A landscape with many valleys, sampled at points; each row gives a point and its height.
From any point a ball rolls to the lowest of the 2 points nearest to it. It stops when none of these is lower. Distance is the straight distance between rows; heights are no part of it.
<652>: [ -3  -3 -47  14 -48  -2  20  35  -3   0 -27 -33  35  25  12  16  22 -33
  10 -12   2]  h=525
<171>: [-25  -6 -28 -44 -13 -28 -52   5 -31  -6   7   0   5  -9 -18  11  45  -7
 -12  31  33]  h=481
<705>: [ -9 -28  13  18 -35 -34   9  20  22  11  -6 -42   3  -8  19 -17  10 -11
 -25 -19  -2]  h=96
<87>: [ 31 -11  -1  36  16  -4  -4   6  32  -9 -28  -2 -14   3  16 -48  13  15
   4  13 -41]  h=426
<517>: [ 42 -38  30 -45  13  -5  24  -7  19 -16  24  14 -59  32 -17 -18  13  -6
 -14 -31  14]  h=216
<614>: [ 37 -24  46  25  -3  -4   5   1  35   5  26 -16 -50  21   3 -28  39 -17
 -16 -27 -34]  h=291
<30>: [ 27  15  12 -38  51  37  -1 -45 -30 -18 -21   6 -39  -8 -18  26   0  25
  18  26  15]  h=287
<701>: [  4  37 -16  34  30  26  14   9  40  18 -35 -25  -8   5 -13 -20 -28   1
   1   8 -10]  h=571
<790>: [  3  10 -27 -19 -16   7  17  39  70   1   7  -4  10  20  49 -18 -13  -6
   7  10  -4]  h=275
<582>: [-28  54  14 -44  45   1  -2 -51   1  54  12  16  31 -22  -5   2 -18 -18
  24  16  -4]  h=296
<729>: [-17  10 -23  12 -51 -35  -4  -8  -7   5   1  10  32  -9   4  14  21  -3
   5  26  25]  h=670
<405>: [ -6 -14   3 -16 -50  -7  13  15   8 -21  64  59  13  15   9  33  14 -14
 -13  -8  15]  h=95
<283>: [ 40 -32  33 -15 -16  -1   9  32  24   6  55  18 -49  23 -23 -11  35 -17
 -27 -33   2]  h=252
<237>: [ 23  16  14  39  17  25   9 -26  -4 -12 -44  46  10  -6  12   3 -16  41
   7  28 -14]  h=400
<84>: [ 10 -23  26 -42 -37 -31 -18  21  -2  -9  35  32  12   0   3  22  35  -4
  -5  -4  24]  h=200
<887>: [ 22 -21 -28 -35  12 -19  -9  34  46  10 -11 -16 -27   8 -34 -29  22  -8
  -8  30  14]  h=396
<779>: [-56  61 -12 -15   8 -18 -13 -21   1  67  17   0  24 -23 -20   6 -31 -29
  10   3  -1]  h=376
<835>: [-14  31  23  37   8 -27   4  13 -24  -3  -2 -28  27 -33 -29  34 -11 -26
   3  -8  25]  h=554
<268>: [-40  47  -3  10   4  12   1 -21 -23  51 -14 -31  29 -37 -31  -5 -33   0
  19 -21 -12]  h=434
<742>: [ -7  -9  18 -34  40   0 -17 -44 -32  -7 -12 -14  26 -18 -22 -15  -7  -5
 -18 -19  -9]  h=648
<465>: [-11 -20 -41   4 -40 -16  11  37  48  -6  15  11   8  37  15 -17   2 -16
 -13  -8 -16]  h=319
<155>: [-11  15 -25   0  -2  35  25 -26 -16  18 -15 -28  46  -8  -1   6 -21  -2
  30 -27  -5]  h=477
<443>: [  1 -11  -3  46 -15  25 -11  33  -3 -17  11   9 -47  19  12  -5   6   5
 -16 -50 -48]  h=410
<119>: [-28  56 -46 -35   3   5  -3  10   4  26 -12   5  59   7 -32  10 -12 -39
   3   8  27]  h=706
<884>: [-14  39  26  23  27  -4 -25 -20 -41 -25  14   8  18 -35  -7  15  -3 -22
 -12   0   3]  h=590
<63>: [ 57 -20  12  30   7  18 -17   6  22 -19 -12  29 -25  10   4 -47  26   8
  -8 -33 -49]  h=384
<322>: [-30  29 -24 -22 -18 -27 -15  24  14   1   5  10  46   5 -16  17   3 -12
 -10  10  29]  h=692
<258>: [-12 -23 -40 -27   4  -8   3   1  16   0   3   9  16  20   0 -26 -17  -3
 -35   8 -19]  h=372
<850>: [-33 -13 -17   7 -38  -2 -30  31 -24  27  19  12  -9  18  28  30  54   7
 -12 -15 -24]  h=424
<762>: [-19 -29   7 -15  -1 -13 -12  30  -4  49  29  28 -32  40   7  23  46  -4
 -30   3 -17]  h=385
<124>: [  5 -12  26 -14  31  21 -15 -24 -17   0 -13 -17 -56  11  -6  16  17  18
  13   8  15]  h=333
<238>: [ 13   7   5 -55  60 -10   7 -38 -12   9 -28   8 -25   2   1  -2 -13  11
  12  31  31]  h=206
<134>: [ -2 -24  20  -7 -27  16   5  12 -17 -13  51  55  -5  11  16  14  -6  -1
 -13 -34 -31]  h=193
<137>: [ 40 -33  25 -49  15   4  17 -21 -20 -28   8  28 -34   7  -2  -5  -5  16
   9 -16  11]  h=160
<86>: [ -1 -35 -21 -10  44  -8  -3  -9 -15  -4  -3  19   4  36  -9 -11   7  -2
 -22  32 -19]  h=330
<441>: [ -4  23 -22  27 -16 -45  -9  29 -71  10  -1   4  28   2  33  19 -22 -11
 -13 -32  -1]  h=461
<593>: [  0  42 -24  49  16  18  19  35   2  10 -34   8   0  -8   3  13 -39   6
  23 -21  -2]  h=544
<339>: [-16 -14 -25   1  -8   6  18  -3 -17  -2 -13 -22  39  28  -1  27 -10 -20
   4 -27 -15]  h=503
<859>: [  5  40 -48  40 -57  10  32   1  21  17 -15 -31  16 -15  10 -19 -14  -7
  28  -1   5]  h=458
<346>: [  7  -1 -39  55 -43  18  36 -15   1 -30   3 -38  -6  11  17  -8 -18 -13
  21 -20  -1]  h=490
<728>: [-14  -5 -38 -16 -41  31 -10  -5  45 -23  -4 -27 -10  10 -12 -24 -12   5
  18   3  19]  h=388
<688>: [ 32 -24  52  -9   1 -32  -2  17   4 -21  38  41  21 -34  12   8   6   4
  -8  11  18]  h=307
<304>: [ -2 -30  24  -8   7   2 -10  -1  -6  16  23  -1 -56  35 -13  12  38   5
  -4   3  -4]  h=359
<271>: [ 13 -21  30 -33  57 -22  21  -9   3  -9 -13  18 -21  27  -8  12  11   3
  -7  36   9]  h=276
<168>: [-41  -8 -17   4   9 -20 -20 -21 -36  10   3  -8  -9  -8  23  29  31  13
  -4  51  -1]  h=601
<147>: [ 55 -48  30 -23  15  -9  -6  -4 -10 -10  -5  54 -24 -15 -24 -16  22  26
   9  -1  -5]  h=253
<747>: [ 47 -19  21  12   2  25  -6   0   4 -22 -26  41  15  -7  -4  -7   4  16
   4 -13 -23]  h=335
<572>: [ -1 -26   8  12   9 -18 -28  18 -29  12 -16  -4  36 -28   0   6  23  12
   3  -3 -10]  h=428
<908>: [-26  16  -9   8 -69  22  -5  -5  21   4   3 -28   7 -27   7 -12 -10  10
  14   3  22]  h=419
<396>: [ -7  -7   9 -26  46 -11 -18  23  -6 -18   2 -11  -5   1 -58  12   6  -5
 -21   7  20]  h=609
<461>: [ 24 -22  -9 -32  25  14  12   0  25 -11 -21 -14 -47   8 -15 -23   7  16
  13  18  24]  h=365
<252>: [  3  -5 -19  33 -15  37   5   2   9  -1  43 -13 -55  33  -6 -26  26 -15
  -2 -48 -37]  h=386
<542>: [ 17  21  42  32  24 -12  20 -36  16 -32  -6  22  23   8 -27   3 -46  -6
 -29  -1   5]  h=575
<857>: [ -8   7  -2 -30  12   0 -17 -14 -32  18 -11 -31  37 -21 -14  23  28  -9
  15  17  17]  h=340
<59>: [-16  42   3  -9  35  19 -15 -36 -45  -1  -4  -1  54 -33 -24   6 -21 -22
   7   4 -13]  h=621
<855>: [ -7  17 -18 -17   8  32   4 -25  42  19  -9 -38 -30 -16  21 -39 -35  29
   8  28  11]  h=602
<556>: [ -4 -10  -9  47 -22  12  43  -8  -4 -18   3  -7 -30  26  20  15  12  10
  16  12  -8]  h=512
<497>: [ -5  16   8  -8  29  49 -13   1  41  29 -30 -40 -12 -11  -4 -31 -29  18
  16 -10  -8]  h=586
<881>: [ 26   6  36 -10   8   7   4 -28  30 -23 -18  42 -19 -43  -7 -28 -14  34
  11  15  26]  h=523
<883>: [-11  -6  -4 -34  13 -31 -44 -13 -53  -4  19  23  -1 -28  25   3  47   1
  -7  45   3]  h=548
<348>: [-17   7  -6  32 -17 -20  17  10  46  10 -11 -49 -12   2  37 -34 -22 -11
   3   9  -8]  h=207
<384>: [-12  37 -14  28 -17 -25  -7  35 -35   6   6  -8  32  -2  12  50   9 -34
  -1 -18  16]  h=516
<262>: [  7   7  30  21  33  -8  -8   3  -3 -32   0  -5  -4 -13 -62  -9 -23  -8
 -28  -3  13]  h=594
<378>: [ -3  11 -19  46  -7 -35   8  -1 -54 -25   6  27  14  12  20   0 -47   8
 -22 -28 -10]  h=370
<639>: [ -1 -18   4 -33   3  13  13   7 -21  -5   5 -28   7  20   4  44  41 -18
  22  13  15]  h=280
<849>: [  8 -14  18  29 -11   2  32 -47 -17 -35   5   3 -20   7  -3   1   2  15
  -7  26  10]  h=532
<466>: [  4  16   2  18 -24  21  14  -5  40  10  -1 -15  10 -42  11 -31 -51   9
  19 -23   4]  h=457
<858>: [  5  17   4  28  27  27   8 -17 -18  -7 -37  -6  34  -3 -14  15 -50  12
  15 -19 -14]  h=509
<9>: [ 17 -12  18  60   6  12  -1  26  -3   3 -33 -11 -18  -3   9  -5  -6  11
   2 -28 -36]  h=443
<468>: [ -5 -13  -5 -44 -24 -19 -25  17  15   6  -4  -2 -12  -7 -28 -12  25  10
  -7  24  44]  h=433
<162>: [  1 -16  18  25   7  11   0 -17 -36 -28  14  38   3  22  27  10 -26  10
 -18 -16 -34]  h=270
<99>: [  7 -32  52 -37   8   8   2  19   3   6   4 -31  -1 -10  28  18  21   4
  12 -12  15]  h=225
<519>: [-14  32 -10 -35  28   1  12 -18   9  16  10  -2  -3 -10  24  17   0  -1
  14  40  27]  h=62
<370>: [ -7  12  -1  24  -7  -5  33 -38   3 -17  18   1  26  -3 -17   2 -35  -7
  -1  13  13]  h=555
<588>: [  7  35  40  -9  16  17 -12 -37  16   3 -18  36   7 -29  28   2 -45  46
  10  29   1]  h=468
<755>: [-28  32  -6 -18  42   7  13 -16  19  58 -17 -21  16  -1  -6   7 -10   8
  14  28   0]  h=189
<31>: [ -1 -16 -40   6 -32  26  -6  22  23 -32  22 -39 -24  24  -2 -18   3 -11
   2 -41 -17]  h=362
<281>: [-38  19 -25  35 -25 -32  -2  -7 -28  14  -8 -33   4  -8  36  13   0  12
   7  30   7]  h=637
<250>: [ -3 -30 -30  -5 -30  -3 -36  36  -8  -3 -14  12  24  -2   3   7  40   9
   1  10 -13]  h=475
<526>: [ 23 -40  49   3 -24 -15  -7  17  27  -1   3 -20 -16 -32  13  -6  10   5
   3  -5  11]  h=147
<297>: [ -4 -13  -8   7 -27 -12  -3  52 -10 -10  22  37  11  21  21  -3 -17 -10
 -15 -31 -21]  h=267

Call two points neighbours if one is among the 2 nearest of the other. Go from one point of each pair to the other, from neighbour to neighbour, staying as low as possible. Name the highest point that can't be avoided.
<705> / <134> -> <688>
<134> / <519> -> <258>
<137> / <31> -> <9>

Two balls start at each pair of points below. Name the first point that both come to, or write never.
<729> / <850> -> <124>
<572> / <250> -> never
<742> / <262> -> never
